A landscape with many peaks, sampled at points; each row gives a point and its height.
A climber steps from a point to the highest of its 2 nearest points, and stops where none of them is higher. Distance is the straight distance between rows; heights are no part of it.
z_42: [ -6  11  -7   3  -7 -20 -15   0 -18   4  10   1 -14  12  -8  -5  20  27
  30   2 -22  10   7   1 -13 -16   3 -27 -27 -14 -47  -3   5 -24   3  -1
 -32   2  -5  25  -6   2  27  26  -2  -6  30]  (h 198)
z_681: [  0  12   3  37  -4  -8  10 -12  -9  20  28 -30   4  38  20 -20 -12  -3
  -7 -18   8 -24  15   7  31  31 -24  15 -29   5  10  -4   0   9  -9 -29
 -46  -5  -1   6  -8   6  12  12 -27  -4 -32]  (h 613)
z_372: [ -3 -25  -8 -29  30   3 -14  17   4  -2  -8  12   5 -20 -10  -3  16 -12
 -12  -1  -2  18 -11  11  -9 -13 -23  10   0  -1  26   2 -10  12  26   4
  26  -8  14 -18  37 -16 -16  -3  14  12  15]  (h 570)
z_470: [-19  24  37   9  15 -16  -5  -1 -14  -7  40 -21  -1  21  -3   3  19   4
   1  22   6   9  31  15   0 -22  -6  18 -14 -24 -11   4  -9   9  21 -12
 -27 -10 -10 -11 -12  15  16  35   7   1  -9]  (h 621)
z_827: [  5 -17 -25 -12  16   0  -8   8 -13   0  -8  13 -13 -31 -24 -12  11   4
  21 -22  -7  17 -21 -15  -8 -13   1 -29  -7   1 -24  -9 -13 -15   3   3
  -4 -12   0  30   6 -20  -1   2  14  -9  36]  (h 380)
z_804: [  6  -2 -34 -31  17 -13  -9  -1  18   6  -8   8   3 -19   4 -16  30   0
 -13   2  19  -1  -2  15  11  -4  -2  35 -22  37  26  -3   6  16  18  -8
  31   1  11  -8  15 -13 -18   2  22   6  -3]  (h 558)
z_74: [ -5 -15  -6  -8   5  -2 -19   6   9  20 -20 -13  -5  31  22  -7  26  26
   0 -10 -22  -5 -17 -11 -21  10 -18  33 -10   9  -1   5 -11  21   0  14
   3  -1   2   4  17   8 -18 -13 -22   8  15]  (h 499)
z_536: [ 44   9 -44  11 -16  21  14  -7  -5   8  -5   1  25  -9  -4 -15 -32  12
  -9 -23  26 -19   1   5  16  27  17  12 -28  13  -6 -15  21   0   8  -2
   4  12   4  -2   5 -26 -10 -17  -7 -11  -4]  (h 428)
z_739: [-25 -44  -8  -7 -17  -9  -6   7  12  -6 -47  -9  -2 -27 -13   3  -6 -16
   0 -31  -7   4 -17 -30  -7  10  35 -10  29  31   8   2  -9 -19 -19 -10
  12 -23  13   1 -23  12  -4 -16  13 -35   7]  (h 87)
z_469: [  5  -9   6   8  -3   7  -8   1   0   6   9 -15 -24  -1   3  -1  20  10
  20 -13 -10  21  -8 -19 -12   0  -5 -11  -6  -6 -25 -10  -5  -3 -16   0
 -14  11 -12  27 -13   5   2   1  -2 -14  10]  (h 392)
z_964: [-12  23  10  31 -22  -6 -12   0 -24  -4  16 -15 -16  38  10  -2  -8  20
   5  -6 -26  -4  27  16   0   9  -5 -18 -24 -35 -31   8   6 -13  -3   1
 -48   1  -1   9   0  10  27  16 -22  -8   5]  (h 223)
z_543: [  7  21 -19 -14  -3 -25   3  -2  -1  12   6   8  -2  -8  -3  -9  22   9
  24   6   7 -15   1  -1  13  -9  17  -6 -15  24 -10   2  10 -19 -10  -3
  -2   4   1  30 -15  -2  19  11  12  -6   6]  (h 329)
z_651: [-18  -1  34  -3  14  -2   9  -1  12  -4  24 -21  -3 -17  -7  17   0 -25
 -18  12  10  28  18  -1   1 -16  -1  17  25 -12  19  -6  -9  14  21 -13
  17   3  -7 -22 -10  15   2   3  29  -7 -25]  (h 560)
z_443: [-22 -17 -12 -33   6 -11   5   1  11  -2 -10   7  -9 -49 -26   7  -3 -26
   5 -10  -2  24 -10 -11  11 -22   3 -24  10  35   9 -14 -12   4   7  -5
  23 -14   2   8  -1  -2   2   3  42  -8   3]  (h 55)
z_685: [ -7 -30  -5 -11   0  30  -7   1   0 -13 -21  28  -1 -34  -2  10 -16 -23
   2  -3   1  11 -25  -6 -10   0  -5 -18  23  -6   7  -3 -16  -2 -16  22
  25  -7  -5  -1   8 -10 -26 -15  10   1  11]  (h 417)
z_89: [-11  14  18  -5 -14  -6  11  -5  -1   1  -2  -9  18  42  30  12  -4   0
   4  29 -19 -33   1  -4  12  10  -6  -7  13  26   4  25   3 -10 -28  11
  -8  20   4  -2  -9  14   5  -1 -18  11 -19]  (h 571)
z_859: [ 22   7  12  13  13  28   1  -6  20  -4  27  -2  -5   1  17  -5  16  -5
  -5  18  38  15  -1   2  -2 -12  -1  29   2  -5  20  -4  -2  25  -1   1
  24  17 -15  -4  -7 -19 -29   4  15  17 -12]  (h 591)
z_258: [  5 -15 -17  -2  25  12 -12  -3   0   8 -24  -1  -6  18  21 -12  23  24
  -2   2 -34   3 -31   1 -27   9 -19  18   4 -10  -4   0 -17  14  -7  28
   4  -4   8   6  28 -16 -36 -25 -22  22  29]  (h 470)
z_385: [ -1 -15 -19 -25   7 -31 -16   8   9  16 -38  -3  23  -1  -1   0  13  -8
 -32  -4   0 -17   3  19   4  21   3  28   2  19  40  16   8   6  17  -5
  16   2  38 -22  25   7  -8 -18 -19  11  -7]  (h 324)
z_368: [ 47  20 -40   7 -16  24  13  -8  -2   8   4  17  14  -9   1 -13 -30  15
  12   3  32 -16  -7  -2  13  10  15   2 -25  28 -12 -20  25  -7  -7  14
  13  17  -3   8   2 -42 -11  -9   1   9   6]  (h 458)
z_172: [  5   7 -15  14  16   5 -16   1 -31 -18  -2  29 -27 -10 -23  -7 -18  21
   6  -7 -23   5  -2   5 -18 -14  14 -56  -5 -36 -41  -9   1 -30  12  13
 -19 -12   3  18  15 -16  14   2 -11   9  42]  (h 116)
z_748: [ -7  19  27  10   0 -10   4 -12   7   6  33 -19 -24   0  -4   4  33   0
  22   5  18  23  16  -7  10 -17   1   1 -15   8 -11 -16   0   5 -14 -24
  -9  16 -17  19 -38  11  18  25  18  -4 -28]  (h 358)
z_256: [ -9  24  25  -7  11   4   6   0  -4 -20  28  22  -9 -20 -21   7   5  -9
  18  30  16  24  -1   4  -3 -44   9 -18   9 -18  -2  -4  -4  -5  11  -5
  12   1  -7   2 -13  -4  16  28  38  23   2]  (h 494)
z_146: [-17 -11  13 -12  13 -12 -11  -1  19  15  14 -23 -20  19   7  -8  52   5
   7   5   4  19  -7 -14   6 -14 -20  34 -20  24   1 -12 -12  27   0 -17
   8   0 -16   5  -4  12 -11  14   9  -5  -8]  (h 564)
z_246: [-26 -53  -5 -17 -10  -3 -11  18   2 -10 -54  -5  -1   0  -4  -3   4   1
  -3 -25 -24   8 -39 -25 -24   2  16  -2  29  23  -3  14 -23  -7 -19  -2
   0 -26  12   4  -3   6 -19 -10   3 -28  29]  (h 103)
z_805: [-24   2 -12 -41  13  -4  -6  -2   9  -9  -9  35 -11 -33 -13   4   9 -21
  10  24  -1  12 -22   1  15 -36  -6 -20  18  33  15   8 -11   2 -10   6
  28 -13   0   8   6  -8  -8  16  41  16  13]  (h 39)
z_670: [ 28  15  17  35  19  10  -2  -2   5 -18  37  22 -34 -19 -12  -3  -9  14
   7  -1  20  41  14   0 -15 -26   3  -6  -5 -40 -23 -21   7  -4  13   5
 -25  19 -12  29  -7 -26  12   5  18   1  14]  (h 185)
z_909: [ -1  11  16  -1   7  -9  11  -6  15   2  30 -25  -4 -15  -5  -3  11 -12
 -16  -5  22  18  23   2  12  -6   2  25  -4  -2  12 -16   0  13  17 -19
   8   7 -12  -8 -13  13   9   0  19 -10 -31]  (h 601)
z_512: [ 15  10  32  22  24  23  -3  -2   4 -27  32  18 -18 -10   3   3  -2   0
   0  19   7  27   0  -3 -18 -25  -7  -3  19 -38 -11 -12  -6   4   2  12
  -8  10 -15  12   3 -20  -9  -2  14  10  11]  (h 200)
z_999: [-20   4  13  11  -3 -22  15  -3   1  23  -3 -35  13  18   9   3 -11 -13
 -27  -9   7 -17  19  11  25  35 -18  31  -3  10  31   8  -3   5   2 -19
 -13  -4  10 -16  -6  36   3 -13 -24   2 -39]  (h 310)
z_675: [-13  16  24   5   8  -1  -4  -9   5  11  18 -17   7  49  22  -1  28  15
  12  27  -2 -14   4   2   5 -11 -15  27 -11   2  -6  17  -5  21  -8   1
  -9   3  -8   1  -2  18  -4  18 -13  16  -7]  (h 623)
z_493: [ 24  23  12  36  -6   4  10  -2  -4 -10  40   0 -12  -7  -6  -7 -18   3
  -6 -14  27  12  31  14   8  -6   9   6 -16 -33  -6 -12  19   1  12 -12
 -22  14 -10   5  -6  -5  23   8   8 -15 -16]  (h 162)
z_98: [ 13 -21 -30  -5   3  32  -4   2   3  -1 -12  37   0 -47 -19  -5 -27  -9
   2 -14  18  17 -20  -2  -7   0   0  -6   8 -16   5 -21 -10  12   5  23
  27 -15  -9  -2  18 -33 -34 -17  10   8  14]  (h 455)
z_769: [  1  14  -5   6   7 -12  -5   9 -18  -4  17  -3  11  -9  -9  -3  -7   4
  -6 -14  -3  -8  21  19  -3   3   1  -8 -18 -29  -8   5   7 -16  24  -2
 -13  -3   2 -11  17  12  18   1  -9 -13   8]  (h 168)
z_604: [ 14  26  -8   2  -8  -2  15  -5  -4  11   6 -11  21  18  17   1 -12  -6
  -1  17  10 -29  11   7  23  17   0   1  -5  23  13  16  11  -8  -8   6
  -5  18  11  -5  -1   0   1   0 -11   9 -15]  (h 538)
z_671: [-19 -13  13 -10  -5 -18   7   3   6  10 -21 -25  18  -5   5  22 -13 -16
 -34   0  -7  -9  16   9   7  24  -6  13  21   7  31  15  -5  -5   7  -3
   6   5  18 -29   2  40  -9 -23 -17  -4 -23]  (h 342)
z_992: [  9  -2  27   6   0  28   5  -5   4 -10  -1   2  10  24  29  15  -5  -5
  -8  28 -17  -4  -4   1 -13  10 -20  -9  16 -16   7  23  -9   2 -18  24
  11  21  -6 -11   7   1 -26 -12 -19  17   2]  (h 376)
z_213: [-42 -43  12 -26   1  -1 -11  12  18  -2 -21 -20 -17  -9   3   7  17 -11
 -15  -5 -31  25 -25 -16 -21  -5 -15  11  16  29  15   3 -23  15  -5  -1
  14  -2   3 -15   7  24 -17  -3  16 -19  -2]  (h 477)
z_664: [  8 -17 -10   7   7  18 -12   2  -6  -1  -8  -4 -18  -5   1  -5  11  18
   8 -14 -19  13 -23 -19 -23   1  -1 -14   4 -13 -26  -5 -16  -8  -9  14
  -8  -5  -6  32   3  -5 -16 -20  -5  -2  27]  (h 414)
z_975: [-11  -6   3 -24  24   1   3   9   3  -9   5  19  10 -33 -25   7  -7 -25
  -8   9   2  20  -1   6 -12 -23 -13 -12  13 -19  15   1 -10   4  35   5
  19 -10  -1 -19  22  -8  -1   5  24   8   9]  (h 504)
z_65: [ 18  17   9  31  -5   4  16  -1  -6  -2  33 -13  13  -4  -1  -7 -26  -1
 -21  -7  21  -5  35  26  12  11  -6  24 -11 -37  13  -1  15  12  24 -17
 -18   5  -3 -17   7   0  16  -1  -5  -7 -27]  (h 144)
z_17: [-32  -1  11   3 -24 -23   8   3  -7   6 -15 -27   5  35   8   4  -7   7
  -8 -12 -30 -25  13  -4   2  28  -8  10   7  -2  -2  19  -2  -6  -8  -6
 -33  -6   4  -6 -14  41  15  -3 -33 -20 -13]  (h 256)
z_841: [-23 -38  -9 -23  14   7  -3  11 -19 -10 -26  14  -4 -18 -30   1  -4  -9
   8 -23 -22  12 -31 -18  -8 -18 -10 -34  15  10 -13  -1 -31  -5   6   5
  -3 -22   7  15  19 -14   0   3  10 -13  36]  (h 341)
z_30: [ -5   2   5 -13 -10  17  -1  -2   8 -13  -6  25  -2 -23   1  14  -7 -16
  14  11   1  -4 -17  -3  -6  -8   1 -32  16   9   7  -3   1 -13 -25  16
  24   8   2   4  -9  -2  -4  -6  15   8   0]  (h 385)
z_320: [  3  18 -22 -18   2 -14   4   0  -8  -2 -14  65   1 -17 -12   5  -7  -4
  25  23   0 -29 -17   6   9 -25  18 -42  15  13   6   8  14 -19 -13  16
  20 -12   7  17  -4 -17  20  11  12  23  18]  (h 276)
z_293: [ 21  -2   8  29  17   7  -7  -5   9  17  21 -20  -5  15  18 -12  15  14
 -10 -21   4  -1   3  -2  -6  18 -14  39 -27  -6   8  -6  -9  21   3  -7
  -7   7  -7   1  11  -8 -13 -13 -18  -3  -4]  (h 580)
z_335: [ -9  -8 -20  -1  -8 -30 -13  12 -20   2 -18 -12  -7  20 -18 -12  16  28
  20 -19 -21  -3   1 -15 -13  -1  13 -18  -5 -12 -44   6   7 -21   4  -6
 -36 -15   3  16  -6   3  22  13 -12 -24  36]  (h 183)
z_575: [-17 -25  -1 -19 -22 -21  -7   9   2 -20 -60   6  19  34   8   9  -3   5
  -5   4 -43 -21 -23 -14 -17  12  40  -7  55  20  10  34  -3 -14 -22   3
 -12 -17  14   6 -10  19   8  -8 -19 -28   6]  (h 129)
z_555: [-28 -17   9 -24  -4 -17 -10   1  23  10  -8 -23 -19   0  10  -2  34  -4
   7  -2 -14  19 -13 -20  -6  -9 -14  16   0  37  -1  -5 -12  11 -13  -7
   8   0  -8   7  -5  18  -7   6  16 -13  -5]  (h 527)
z_433: [ 24  -5  17  21  24  19  -6  -2  14   3  24 -12  -7  12  21  -7  20   3
 -13   1  27  12   7   4  -5   3 -14  51 -13 -12  24 -10  -5  33  13  -3
  11  11  -6 -10  10 -21 -22  -8   0  10 -12]  (h 622)
z_784: [ -1   4 -16   0  -2  -1  -9   6 -29 -15  -3  41 -14 -28 -33   0 -26   3
  15 -12  -5   0  -1  -6  -9 -16  13 -63   4 -25 -20  -8   2 -24  14   9
   0 -20  -4   6   8 -12  24   6  -3   5  24]  (h 135)
z_40: [ 32   7 -33  -5 -11  30   7  -3  11   9  -2  37  14 -19   0   0 -31  -7
  11  20  26  -4 -22   0   6   2  10  -7   0  12   1 -21  15   4 -14  27
  32   9  -8  -1   5 -40 -30  -9   8  28  11]  (h 429)
z_856: [ -8 -15   8 -13  -8 -16   3  -5  12   8 -32 -16  25   7  23  15  -9 -26
 -28  22   0 -20   5   6  13  23  -2  15  22  34  41  19   2   0 -11   7
  15  16  19 -23  -1  25 -20 -14 -15   6 -27]  (h 369)
z_260: [-24  24  31  17   1 -13  -9 -12  -9   6  30 -21  -1  48   7  -2  22  20
  19  22  -6  -1  15  10   1 -16 -16  23 -21 -17 -24   5  -4  20  -1  -6
 -36 -10 -17   0 -14  21  17  35  -9   7 -10]  (h 649)
z_582: [ 22  27  -4  14   7  32   4  -8 -11 -15   6  51  -7  -4   0  10 -26   1
   5  27  -3  -4  -7  12  -9  -9  -2 -43  14 -32 -10  -5  14 -20  -8  29
   7   5  -9   0  12 -21  -4  -9  -9  36  21]  (h 226)
z_978: [ -8   0 -25 -15 -16  -3  -2   4 -15 -10 -19  48  -5 -46 -45  13 -48  -4
  20 -13   7  -5 -13  -3  -2 -11  12 -52  25 -10  -6 -14   6  -9   8   9
  26 -29  -3  -5   2 -16  16   1   4   3   1]  (h 172)
z_152: [-15 -25   3   4   0 -28  -6  10   3  35 -12 -33  -5  23  -7 -12  20  12
 -16 -44 -16  -6  10 -11   1  30  -9  51 -25   8   3  -3  -7  15  16 -29
 -16 -15   5  -9  -2  22  14  -9 -31 -15   0]  (h 253)
z_370: [ 30  13 -42   5 -38   4  23  -2   3   7 -11   1  14 -17 -18 -10 -31   4
  -1 -23  32 -18   8   0  26  26  32   2 -14  20  -7 -20  26  -4   6 -10
   7   3   7   3 -15  -9  11 -12  -1 -18 -23]  (h 398)
z_865: [ 22   5  -9  15  12   7  -9  -5  -3  20   5 -16   3  34  26 -12  13  25
  -4  -1  -8 -21  -6  -2  -3  16 -12  27 -23   7  -2   9  -4  10  -5   9
 -11  10  -2   8  18 -13 -18  -9 -24   7   9]  (h 539)
z_285: [-12  32   3  -8   0 -31   7 -12   6  16  14 -16  -6   9   7   1  37   4
  19  19  18  -6  10   0  27 -13   6   6 -17  36  -5  -1   3  -8 -16 -19
  -2   7  -2  22 -32  13  17  19  18  11 -17]  (h 347)
z_491: [ 11 -25 -35 -16  15   1  -8  10  -8   3 -19  16  15 -36 -26  -4 -12   2
 -14 -28   6  -5  -6   4  -9   4  10 -10   0 -15   4   1   1  -6  30  -2
  17 -22  14 -18  26 -13  -7 -13   0  -8  20]  (h 247)
z_438: [ 36  27 -12  -3  -1  20  18  -5   4   5  17   5  35  -2  -7   1 -32  -1
 -14  22  38  -8  16  31  15   9  -1  25  -5 -11  15   4  26  15  16  -7
   9  14  -2 -24  15 -18  -7   2  -5  16 -21]  (h 464)
z_298: [-29 -30  30 -24  -1   7  -4   2  11 -14 -22  -1   0  10   9   6   4   0
  -2   6 -46  11 -24  -6 -34  -4 -24   1  26   0  -6  12 -21  15 -15  12
   5  -1  -3 -15  11  27 -19  -7  -2  -4   4]  (h 418)
z_170: [-23  18  41  -6  -8  -5   5   2  -7 -33   7   3  -1  -5 -10  30 -13 -16
   3  15 -25   0  15   5 -11 -11  -4 -35  19 -13  -5   7   1 -19  -1  -4
   1   5  -1 -17 -12  28  18   1  12   3 -16]  (h 507)
z_666: [  4 -26 -16 -20  -4 -23 -17   7  19  21 -46  -8  15  10  28   7  11 -19
 -31  14   0  -8   0   6  16  23   4  33  13  49  55  12   6  11   0   9
  20  17  34 -20  16   2 -28 -14 -17  16 -15]  (h 350)
z_829: [-17 -27  -9 -20  -3 -17   6   7  10   5 -18 -15  -9 -39 -24   1   5 -16
   3 -30  -4  18  -4 -23   4  -1  11 -16   8  30  -3 -17  -9  -6   4 -17
  12  -9   5   6 -15   9  10  -4  28 -30   1]  (h 70)
z_917: [ 24 -16 -29  26 -15   0   4   0 -10  10 -10 -23  -3  -4  -4 -17  -1  17
 -14 -54  17  -8  12  -7  13  29  18   7 -25  -6 -13  -1   9 -14   7 -29
 -20  -8   0  -2 -13  -1  11  -9 -18 -30   6]  (h 208)
z_567: [ 19  31 -30 -14 -34  -4  28  -8  14   2   6  20  -3 -36 -40   2 -30   8
   8  -8  33   2   8   9  13   1  27   1 -18   9 -16 -32  25   1  12 -14
  24  -6   0  11 -12  -5  19   2  13  -8 -22]  (h 357)
z_361: [  2  -3 -29 -22  -7  -3   1   1  -4  -2 -13  28  15 -38 -35   4 -32  -8
   4  -8   9 -11  -2   4   3   1  15 -23  18  -8   3  -4  11  -4  17   8
  21 -23   5 -10  13  -7   2  -8   2  -3   6]  (h 210)
z_240: [  9 -24 -20  -1  12  14  -9   3  -7  -3 -32   4   1   2   9  -6   5  13
  -3 -11 -18  -9 -27 -10 -19   9   7  -7  14  -7  -2  10 -13  -8  -5  24
  10 -13  10   6  20 -12 -30 -20 -13  -3  34]  (h 443)
z_649: [-12  -2  35   4  -1  -5  -2   1   3   1  23 -15 -28  -2   0  10  23   2
  26  -6  -6  32  -2 -21 -13 -20 -13 -14  -2   1 -25 -16  -7   2 -12 -10
 -14  16 -20  18 -24  10  15  14  15 -15 -10]  (h 373)
z_72: [-14  14   8  29 -27  -4   2   2 -24  -1   6 -24   2  40  15  -1 -21   5
 -11  -6 -24 -23  26  16   6  27  -8 -14  -7 -23  -8  19   7 -13  -6  -5
 -42  -3  11  -5   5  24  23   6 -30  -6  -7]  (h 236)
z_373: [-16 -37  -4 -12 -10  22  -5   4  18  -6 -20  11  -1 -46  -1   7 -16 -34
 -11 -10  10  28 -18  -3  -6  -1  -2   3  16   7  25 -16 -12  19  -8  13
  35  -4  -3 -20   5  -4 -33 -14  27  -5 -10]  (h 387)
z_270: [ 15  18 -16  -8   3  12   3  -1 -10  -4   0  62   4 -14  -7   6 -13   0
  16  33   2 -18 -17  14   2 -20   1 -41  10 -10  -7   7   9 -21 -14  24
  19  -8  -4   1   9 -25  -1   4  -2  33  24]  (h 248)
z_786: [ 28  -6 -22  -4  -1  26   5  -1   0   4 -19  25  17  -2  20   2 -14 -12
   4  20   8 -17 -21  -3   4   7   7 -23  13  17   6   4   6 -10 -20  35
  26  11   5  -1  11 -30 -29 -17  -7  22  22]  (h 409)
z_845: [-24 -14   2  11  -8 -28   8   5  -7  30 -18 -33  11  36   4  -8  -5   8
 -21 -24 -18 -28  10  -3  11  44 -12  41  -6   8  20  13  -5   6   4 -19
 -32 -14  13 -10  -3  33  12  -9 -47 -10 -18]  (h 283)
z_892: [ 37  18 -18   5   9  21   8  -9  -2   9  11   2  28  12  13  -4 -17   3
  -5  22  27 -18   4  19  10   8  -5  10 -11   6  12  12  18   5   2   9
  11  19  -2 -16  19 -25 -14  -9 -12  22   0]  (h 501)
z_371: [-20 -40  -3  -8 -21  -5  -8  13  14 -12 -65   0  10  29  15  -1  -1   5
  -4  -9 -29 -11 -36 -27 -27  14  34   5  42  26   4  25 -15  -3 -31   5
  -2 -16  10   3 -12  13 -18 -13 -17 -29  16]  (h 117)
z_269: [ 19   3   2   8 -11  34  11  -4  23   0  12   4  10 -16  13   2 -18 -15
  -4  12  34  12   2   3   2   4   2  17  10  -1  20 -15   9  16  -8  13
  30  18 -14 -11  -1 -18 -22  -9  12  10 -20]  (h 563)
z_247: [-25  -2  22 -20  11  -1   5   7  -8 -24   2  22   7 -27 -24  25 -23 -24
   7  15 -18   8   2   3 -11 -21  -8 -43  25 -15   1   4  -8  -9  12   3
  14 -10  -4 -15   6   6  16  13  16   6   1]  (h 444)
z_206: [-13   4  11 -11   9 -15  -7  14 -12  -4  14 -12   3   5  -5   6  10   4
   3   0 -22   0  11   2 -12  -6  -8  -8  -7 -20 -20   6  -9  -7  19   3
 -12  -7   0  -6  12  17  16  11  -3  -6  16]  (h 145)
z_876: [  8  32  34  37 -25  22  16  -7  -8 -13  23 -10  -7  39  26  12 -15  -3
  11  15   4 -13  13  -1  13   4  -8 -18  -6  -1  -2   4   7  -8 -30   2
 -19  26  -2   6 -17   0  18  14  -9  20 -23]  (h 566)
z_354: [-10  -6  38  -4   7  26   0  -5   5 -17   4   1  -1  31  29  11  10  13
  -1  26 -31   8 -17   0 -27  -8 -24   6  17 -21 -10  17 -16  15 -16  20
   3   7 -16  -6  -1  13 -23  -4  -5  12   0]  (h 375)
z_923: [  0  24   6  16  16 -11   7 -10  -3  15  27 -23   9  17   9 -19   8  -3
 -11  -7  25 -14  23  15  31   7 -12  40 -36   2  19  -3   3  20  13 -34
 -23   0  -1  -7  -7   2   9  15  -4   6 -33]  (h 655)
z_570: [  1  13   3   6  14 -22   9 -20  11  22  24 -25  -9   6   3 -17  29  -8
 -10 -16  28   5  22   3  34  -1  -2  39 -31  15   5 -21  -3  21   6 -40
  -6   0 -11   2 -23  12   9  12   8 -10 -32]  (h 643)
z_148: [ 19  12  21  42  -7  -3   1   2  -8 -10  40   5 -31 -10 -14  -1  -3   2
   8 -16  17  39  34  -3  -5 -16   6 -14 -19 -33 -24 -25  15  -7  10 -11
 -31  24  -7  22 -16 -13  35  16   8 -17  -5]  (h 173)
z_404: [ 27 -14 -11  18   6  31   3   2   4  -3   8  17  -9 -44 -11  -9 -23   0
  -6 -20  15  29  -9  -6 -12  -1   3   2   4 -34  -7 -32  -3  10  11  16
   8  -2 -15   8   9 -26 -26 -27  12  -7  16]  (h 492)
z_775: [ 18  18  25  17  14  39   6  -6   2 -28  16  36 -10  -1  14  10 -10  -2
   0  40   0  11  -8   7  -9 -16  -9 -20  24 -40  -2  -5   3  -7 -11  22
   5  15 -14   2  -3 -22 -12  -5   1  36  12]  (h 213)
z_738: [ -7  11  23  -5  -5  21   0  -1   4 -18   5  13  -9   5  19  16  13  -1
  24  26 -12  -3 -20  -6 -10 -15  -4 -25  10   5 -11   5  -4 -14 -33  12
  11  17  -6  15 -13   7  -1   4  15  19   2]  (h 364)
z_175: [  0   6 -29 -23   0 -25  -9   2  -1   0 -16  30  -1 -19  -7  -2  16   2
  24   6  -3 -18 -19  -7   7 -14  24 -20   1  28   1   5   6 -24 -13   9
   7  -6   7  34  -1  -9  12   5  16  -2  17]  (h 307)
z_956: [ 18   9 -24  27 -17   1  -4   1 -23  -5   1 -11  -6   0 -10 -12 -11  13
  -1 -31   4 -10  23   5   5  15  16 -19 -24 -18 -17   1  16 -21   8 -14
 -19   0   6   4   1   4  21  -5 -15 -21   7]  (h 191)
z_429: [-11 -12  -2 -28  31  -7 -15  10  15   1   8  -5  -4 -12 -10  -7  34  -7
 -19   9   3  21   2  14  -1 -19 -18  27 -13  12  25  -7  -6  22  38 -14
  25  -7  12 -20  24 -10  -9  12  25  14   2]  (h 627)
z_726: [ -3 -15  -9   9  -8 -18  -1   7  -4  19  -7 -31  -6   5  -2 -14  15  10
  -5 -40  -5  -4   4 -21   0  26   5  15 -18   6 -13   3   1  -6  -1 -21
 -18  -9  -4   9 -11  14  14  -6 -18 -32   8]  (h 227)
z_793: [ 28  -6  -3  18  -8  24  10   0  11  -2  17   3  -7 -32  -1  -2 -13  -4
  -1 -20  24  22   1  -6  -6   2   5  10   2 -14  -2 -28   3   8   1   8
  15  12 -15   4 -10 -13  -8 -13  12 -20  -5]  (h 525)
z_852: [  1  16  35  15  -7  27   2 -10   5 -14  16   0 -13  38  32  14  12  25
  15  30 -19   1 -14  -5 -13 -15 -17  -8   5 -14 -29   8  -9   8 -27  17
 -11  20 -13  13 -13   3  -4   4  -4  22   5]  (h 356)
z_242: [  7  21  -3  30   1  -9 -21  -4 -22  -2  20  -8 -19  22  -1 -12   9  33
  11  -6 -19  11  20  19  -9  -1   0 -14 -35 -30 -44   1   9 -14  11   4
 -54   5  -5  17   9  -4  19  18 -14  -7  27]  (h 211)
z_686: [ -3  -3   0 -14  18 -29  -4  -3  13  22  15 -20 -11   3  -2 -22  49   3
   2 -14  12  13  13  -4   9  -9 -10  32 -36  22  -6 -15  -7  19  15 -27
  -2   0  -6   8  -6   6   5  15  11 -13  -8]  (h 602)
z_927: [  7 -13   3  -8  -2  17  -1  -5   6   2 -22   8  22  14  35   8   2 -12
  -7  29  -9 -17 -17  -2   1  10  -6  -6  17  18  14  21   3  -7 -21  28
  23  16   9 -17   6  -6 -33 -13 -11  17   4]  (h 393)
z_142: [  5 -19 -23 -17  12 -23 -11  13  -8  10 -27  -3  22 -14 -15  -2   1  -1
 -18 -21  -6 -18   5   9  -6  16  14   6  -2  -7  14  12   5  -9  31  -5
  10 -17  31 -24  24   5   3 -17 -12 -10  13]  (h 284)
z_241: [-10  25  30  -3  10   3   9  -6   0 -19  30  -4   1 -14 -19  16  -4 -16
  -2  27  19  16  20  11   3 -25  10  -2  23 -23  13   8   4   1  16  -7
  13   0  -6 -16 -12   6  13  18  29  18 -18]  (h 523)
z_68: [-17 -10 -10 -16  -9 -30  -8  10 -12 -10 -35   0  13  18  -6   6   3   2
   2  -3 -30 -24  -6 -11  -4   8  30 -18  28   7  -1  23   1 -21  -3   6
 -12 -22  12  10  -5  16  20  -2 -13 -23  15]  (h 146)
z_821: [-16 -22 -21 -13   4 -40 -13  20  -9   1 -37 -12  11  22 -12  -9  17  20
   2 -23 -25 -13  -8 -16 -11   5  20   2  16   1 -17  13  -1 -15  14  -6
 -18 -34  16   4   7   6  16  -2 -14 -28  33]  (h 164)
z_944: [-21   7  36   6  -6   2   9 -17   6   8   9 -24   9  59  31  12   6  -5
   2  34  -4 -21   4  -8  16   8 -16  28   2  24  16  20  -8  19 -20  -5
 -10  12  -6 -14 -12  24 -12   6 -20  21 -34]  (h 599)
z_449: [  1  18  32  50 -10   8  14 -13  -4   4  38 -26  -5  48  28  -7 -24  -8
   1   2   3  -8  21   3  22  12 -20   5 -10  -8  10   5   4  13 -21 -13
 -46   5 -10   7 -11   1  13  23 -16   8 -38]  (h 584)
z_377: [-23  28  43  19 -26   6   7  -5  -8 -23   8 -12  -7  27  10  25  -9  -5
  11  14 -15 -13  20   2   1   2  -6 -24   5  -8  -7   7   8 -16 -29  -6
 -11  15  -2  -3 -22  29  29   4  -1   4 -30]  (h 549)
z_311: [ 19  46 -17  -9  -9   0  26 -11  -2   2  15   1  35   9 -11  -1 -30  -7
  -6  36  39 -22  23  37  34   5   5  14  -4   5  20   9  31  -1  16 -17
   4   4   8 -24   1  -5   6  14   5  23 -28]  (h 430)
z_882: [ 18 -13 -32 -16  -1   3   4  -1  14  14  -6  -4   7 -35  -5 -16   8  -4
 -17 -26  24   2   1   1  10   8   8  28 -21  15   9 -21   4  12  18  -9
  26   0   4  -6   2  -9 -11 -10  12 -13  -5]  (h 498)

For each start below, name the point where the climber stops.
z_175 => z_433
z_670 => z_433
z_784 => z_856
z_298 => z_923
z_247 => z_923
z_256 => z_923
z_438 => z_260
z_311 => z_260
z_664 => z_433
z_852 => z_368

Call two points neighbours if one is among the 2 nearest of the other. Go from one point of each pair to the other, from neighbour to neighbour, staying as high as possible. Name the lowest point that can't be avoided.
z_685 and z_368 => z_354
z_685 and z_856 => z_361
z_685 and z_260 => z_206
z_429 and z_923 => z_247
z_433 and z_429 => z_882
